Each row is a point on a tangle of strands that fork, close into loops and nearly touch. The rows are in no order.
(in the rows, 128 means zero)
Points whose rows are less than 94.7 apart are linked; no others are. Some points are linked to none.
<807>: [ 96 131 141 152 152 144  99 132 168 192 108 162 104 159  96 151 163 146
 121 127 166  92 132 172]
<6>: [ 84 125 150  80 153 126 190 146  82  87 154 102 145 111 159 130 158  70
 149 117 102  95 137 124]
<22>: [117 133 131 158 121 105 161 153 147 116  98 109 122 159 139 156 107 133
 130 139 151 134 142 114]
<250>: [142  74  93 135 103  92 117 118  94 109 172 124 138  96 147 138 128 128
 143 114 154 169 109 109]
<816>: [100 155 149 127 128 116 175 154 128 161 164 108  93 148 140 165 108  87
 133 117 106 113 147 142]
<578>: [117 143 126 119 145 113 132 173 161 166 150 154  90 191 113 156 144 127
 118 154 144  81 170 183]
<75>: [ 89 127 219 137 113 143 146 108  53 196 147 108 156 103 137 132 209 108
 102  82 136 118  80 181]
<917>: [ 75  94 191 102 142 141 169 137  64 146 154  95 146 123 136 156 201  97
 134  94 167 113 111 175]
<886>: [112 136 129 130 133 181  90  95 197 141  61 144 138 148  88 108 126 160
 126 118 103 114 132  84]
<949>: [184 177  91 144 111 117 119 142 155 136 168 139  80 126 129 133  54 116
 124 164  86 133 154 127]
<377>: [ 75 119 175  96 159 141 194 144  97 129 155  91 120 125 134 156 155  60
 142  93 122  92 156 132]
<644>: [164 164 100 132 132 104 136 170 164  70 107 140 115 152 134 120  79 140
 117 183 126 130 171 142]
<1024>: [119  87 123 138 106  89 152 119  66  99 125  76 160  89 160 148 136 143
 181 118 135 162 102  86]
<326>: [ 88 147 161 125 117 126 161 129  73 138 125  83 141 118 165 143 144  97
 151  95 105 127 104 107]
<388>: [124 150 167 139 130 125 107 102  53 143 126 128 132  81 175 103 145 116
 112 105 113 162  59 148]
<688>: [102 136 158 101 135 122 148 127  78 155 194 158 111 115 175 129 164  79
  88 132 130 124 118 216]
<48>: [ 93 158 125 136 142 130 124 150 193 135  57 151 116 195 102 129 142 159
 141 151 138  65 171 130]
<272>: [208 153  81 140 121 137 121 134 168 113 136 128  85 117  89 111  53 138
 126 156  96 130 157  96]
<665>: [136 175  93 107 114 102 119 161 162 105 105 129 145 152 109  94 109 147
 152 147  67  84 151  94]
<320>: [172  99  81 106 146 143  96 105 147  58 105 143 139 110 125  85 116 153
 121 170 135 168 121 109]
<100>: [ 99 115 155 119 129 128 140 135  88 180 194 149 104 138 144 171 154  93
 111 121 138 132 130 192]
<146>: [ 92 116 196 104 115 149 165  99  48 199 214  97 116  58 111 130 165  55
 103  58 103 106 118 156]
<319>: [169 129 106 150 123 182 142 107 205 146  95 122 117 135  70 126  64 159
 123 118 136 128 144  63]
<362>: [115  70 135 140 107 107 117  96  65 113 133  98 177  87 147 135 158 146
 166  94 142 159  89  98]
<35>: [134  95 146 166 101  97 140 129  92 125 141 102 116 111 151 166 103 125
 138 124 192 186 130 135]
<722>: [114 140 114 119 146 131  94 154 160 157 136 175 116 163 101 135 172 141
 112 145 145  79 139 178]
<309>: [150  94 138 187 115 125 133 123 138 129 116  98 127 132 131 175  86 145
 127 113 192 189 151 114]
<939>: [110 120 113 105 140 137  88 100 142 118  80 161 186 138 131  71 166 156
 112 130 109 117  99 130]
<826>: [169 153 121 114 156 181 101 139 206 112 100 178  88 151  79 111 125 144
  92 186 125 103 157 139]
<634>: [131 142 101 108 119  84 114 131 110 106 147 145 155 114 146 105 136 128
 141 134  96 113  95 133]
<434>: [146  94 123 144 122 194 107  98 187 165  96 123 120 137  68 142  99 149
 125  97 144 146 129  78]
<318>: [115 102 111 109 111  95 155 181 122 105 183 124 126 155 137 164 126 124
 142 135 156 102 154 131]
<54>: [134  80  85 104 142 133  95  85 133  61  89 135 170 112 143  87 144 165
 134 144 130 160 110 101]
<859>: [104 125 160 144 130 126 115 111  92 122  96 143 139 132 158 139 162 134
 117 120 154 155  92 160]
<186>: [179 123 102 131 133 149 133 138 190  99 109 138 103 150  92 131  86 154
 107 165 152 135 173 108]
<1009>: [172 106  93 119 143 158 114 113 177  83 108 133 122 122 103 107  95 150
 122 157 147 154 139  90]
<23>: [183 140  82 144 102 112 134 152 179 119 155 112 113 145  95 135  53 146
 143 144 107 112 171  80]
<954>: [ 65 156 164 124 157 128 145 146 133 143 104 151 136 176 145 142 199 136
 126 132 138  78 130 197]
<47>: [130 104 123 108 135 149  79  73 122 101  75 138 193 120 139  75 157 157
 125 122 106 148  95 105]
<715>: [167 115 111 123 146 183 145 104 194  86  59 120 119 123 114 107  71 168
 113 156 139 160 157  75]
<927>: [ 81 179 184 154 127 140 142 128 111 155  71 116 133 163 135 139 143 117
 141 100 113 113 114 132]
<856>: [160 110  90 155 120  80 168 141 128  89 146 105 112 125 154 143  76 141
 147 152 159 162 153 104]
<349>: [184 143  86 150 110 143 149 134 203 153 124 115 110 147  83 139  53 158
 128 125 131 109 170  68]
<345>: [166 118  68 119 120 113  90 128 158 126 170 139 136 116  93 109 113 142
 148 125  93 110 126  82]
<817>: [126 153  95 133 116 111 130 135 165  96  72 112 149 137 125 101  87 160
 152 151  80 116 159  76]
<474>: [133  91 122 148 110  73 140 124  66 103 168 110 115  82 166 151 113 105
 146 129 152 183 115 133]
<819>: [150 162  96  93 139 141  87 146 159  74 115 182 169 134  87  46 163 156
 115 171  66  80 139 150]
<632>: [156 105 109 169 112 109 111  98 117 137 142 105 116  76 113 136  70 143
 151 105 139 187 114  83]
<822>: [143 138 105 133 118 137 153 129 196  97  42 114 156 163 113 100  71 175
 149 150 108 119 183  71]
<313>: [156 157  95 134 118 106 114 154 142 105 150 138 104 136 135 131  84 116
 135 167 107 132 150 142]
<609>: [134  98  96 152 106  85 160 134 109 104 132  80 132 103 163 152  96 142
 173 115 144 162 131  80]
<857>: [142 127 109 119 137 182  94  80 178 143  90 127 142 117  80  89 111 144
 135 117  89 129 107  69]
<171>: [181 135  98 117 129 178 153 120 214  91  61 117 131 143  85 101  78 174
 127 169 118 124 177  52]
<259>: [109 148 134 145 120 113 142 147 131 153 139 123 107 153 143 173 100 111
 138 119 139 138 136 133]
<758>: [118 157 117 107 123 106 153 160 115 158 191 136  97 138 137 142 123  95
 132 134  98  94 154 148]
<406>: [100  87 185  84 146 143 173 128  54 155 203 105 138  99 145 138 188  74
  98  91 152 107 125 190]
<323>: [ 68 123 203 130 140 145 142 125  82 180 125 118 152 144 131 143 200 117
 125  88 156 110 101 173]
<201>: [ 97 122 136 106 127 112 164 172 134 167 175 132  89 183 126 170 157 116
 135 133 142  75 167 175]
<395>: [144  99 156 171 122 138  82  88  85 118  94 105 136 102 154 133 124 150
 131 121 164 198  93 117]
<91>: [155 117 118 149 105 129  82  72 109 156 131 123 126  77 112 117 105 132
 136  97 113 180  89  64]
<44>: [129 132 106 117 151 143  82 123 162 110  99 160 145 150 111  96 141 150
 118 139 114 115 124 120]
<162>: [149 144 116 130 160 161  88 148 193 152 117 176  87 171  74 127 153 150
 105 169 141  75 163 169]
<580>: [183 163  98 114 148 167  91 123 187 107 116 156  97 130  96  87 118 138
  94 168 111 122 137 125]
<838>: [124 134 153 131 130 111  95 106  73 114  99 138 145  99 193  95 162 131
 110 122 132 156  74 159]
<4>: [170 161  93  89 150 161  83 125 183  84 120 180 139 115  84  54 142 140
 106 164  96 111 134 119]
<509>: [126 169 105  91 130 104 146 185 123 134 181 146 106 159 136 135 143 101
 122 163  92  66 153 171]
<667>: [136  72 118 137  95  94 103  97  76 136 176 123 165  80 128 135 149 135
 147  92 141 161  73 107]
<1004>: [ 88 132 131  88 135  94 192 137  66  81 150  90 163  85 164 114 155 101
 172 113  75 107 118 103]
<439>: [168  85  92 131 128 114  93 120 126 106 162 146 124 102 136 132 109 132
 114 139 166 166 113 131]
<905>: [151 103 118 152 124 124  90 104 115 109 109 129 128 109 145 138 109 123
 117 127 172 193 105 128]
<314>: [147 139 106 130 134 135 106 153 177 107 114 153 119 165 100 130 119 144
 124 150 146 108 146 133]
<218>: [ 75 142 196 143 123 135 163 137  91 158 102  80 126 147 142 157 142 109
 154  92 117 118 123 114]
<20>: [116 123 109  98 133 102 116 149 134  96 132 158 174 145 153  93 177 146
  96 152 126  95  96 174]
<911>: [196 132  89 146 130 125 116 104 156 119 130 133  95  94 105 115  53 133
 138 139 117 162 125  87]
<163>: [109 158 115 138 131 141 110 131 187 137  55 139 128 176 104 130 116 157
 138 133  97  99 152  93]
<409>: [ 90 115 226 117 118 154 152 108  35 205 177  96 128  91 127 138 185  65
 108  74 129 110 107 181]
<292>: [113  94 190 113 126 137 162 112  27 154 198 119 149  60 165 123 187  76
  87  89 147 131  91 179]
<210>: [ 78 147 143 145 147 137 130 147 174 168  80 137 107 195 111 150 154 147
 125 119 155  88 152 147]
<355>: [127 157 139 141 116 109  92 106  91 153 131 151 131 103 143 118 122 104
 122 111 102 150  80 136]
<704>: [ 78 140 155 108 148 121 149 155 111 136 145 152 132 150 164 131 204 122
 100 136 152 100 112 213]
<891>: [118 123 136 132 109 130 103 127 109 197 193 163  86 140 130 168 131 107
 104 132 142 137 137 212]
<136>: [118 196 123 124 116 101 129 156 135 113 106 130 115 135 134 106  97 115
 161 139  56 109 131 105]
<62>: [145 115 115 170 120 120 161 134 158 119  89 110 139 148 141 161  71 160
 128 129 182 151 154 103]
<666>: [136 125 127 141 129 153  98  81 144 144  88 122 135 109 118 115 104 142
 137 104 112 167  94  66]
<851>: [103 152 144 130 126 120 102 119 111 147 129 133 149 135 143 129 155 113
 111 105 120 130 101 154]
<762>: [183  93  95 148 129 132 100  81 134 109 122 112  94  64 117 112  66 136
 137 126 134 199 110  77]
<874>: [131 135  99  86 135 109 104 151 153  80 117 178 190 140 115  65 177 161
 115 162 101  92 115 159]
<753>: [ 75 142 205 121 139 170 191 132  77 148 126  65 128 121 131 162 144  67
 154  86 128 109 142 119]
<803>: [146 104  84 121 113  75 155 176 119  89 171 114 123 127 146 160 104 123
 142 152 151 140 163 129]
<498>: [118 135 135 154 128 134 114 152 142 179 158 162  79 168 119 161 128 119
 106 142 158 121 155 192]
<452>: [106 127 173 112 131 112 157 115  52 144 178 132 141  97 180 120 175  82
  96 106 127 137  82 186]
<1013>: [ 92 125 152 122 129 108 178 120  59 100 125  67 151  77 170 125 146 101
 171  99  92 134  95  79]
<664>: [ 94 137 164 123 140 123 142 146  94 109 119 142 130 148 173 147 180 114
 108 131 159 140 113 191]
<454>: [137 106 120 156 113 141 104 116 168 162 132 123 115 140  94 154  96 143
 134  93 146 137 133  95]

How many points has the smallest loop of links through each point below? Write none if it is on no loop.
<578> | none
<186> | 8
<326> | 7
<388> | 5
<309> | none

A piece is two or more points that can be reached from each other along the links. Count, over all rows, the pieces, the separate loops (a circle has one, a figure eight two, a Y none), the forks (points with three links) and the tips (points with one).
pieces | 5
loops | 3
forks | 7
tips | 11

Name the points in between on the shortest way along the links from the first point to the second, in order.
<323>, <349> | <917>, <406>, <292>, <452>, <688>, <100>, <891>, <498>, <578>, <722>, <807>, <210>, <48>, <163>, <886>, <857>, <666>, <91>, <632>, <762>, <911>, <272>, <23>
<318>, <309> | <803>, <856>, <609>, <1024>, <362>, <667>, <250>, <474>, <35>
<667>, <758> | <250>, <474>, <35>, <309>, <62>, <22>, <259>, <816>
<665>, <47> | <817>, <822>, <171>, <715>, <1009>, <320>, <54>
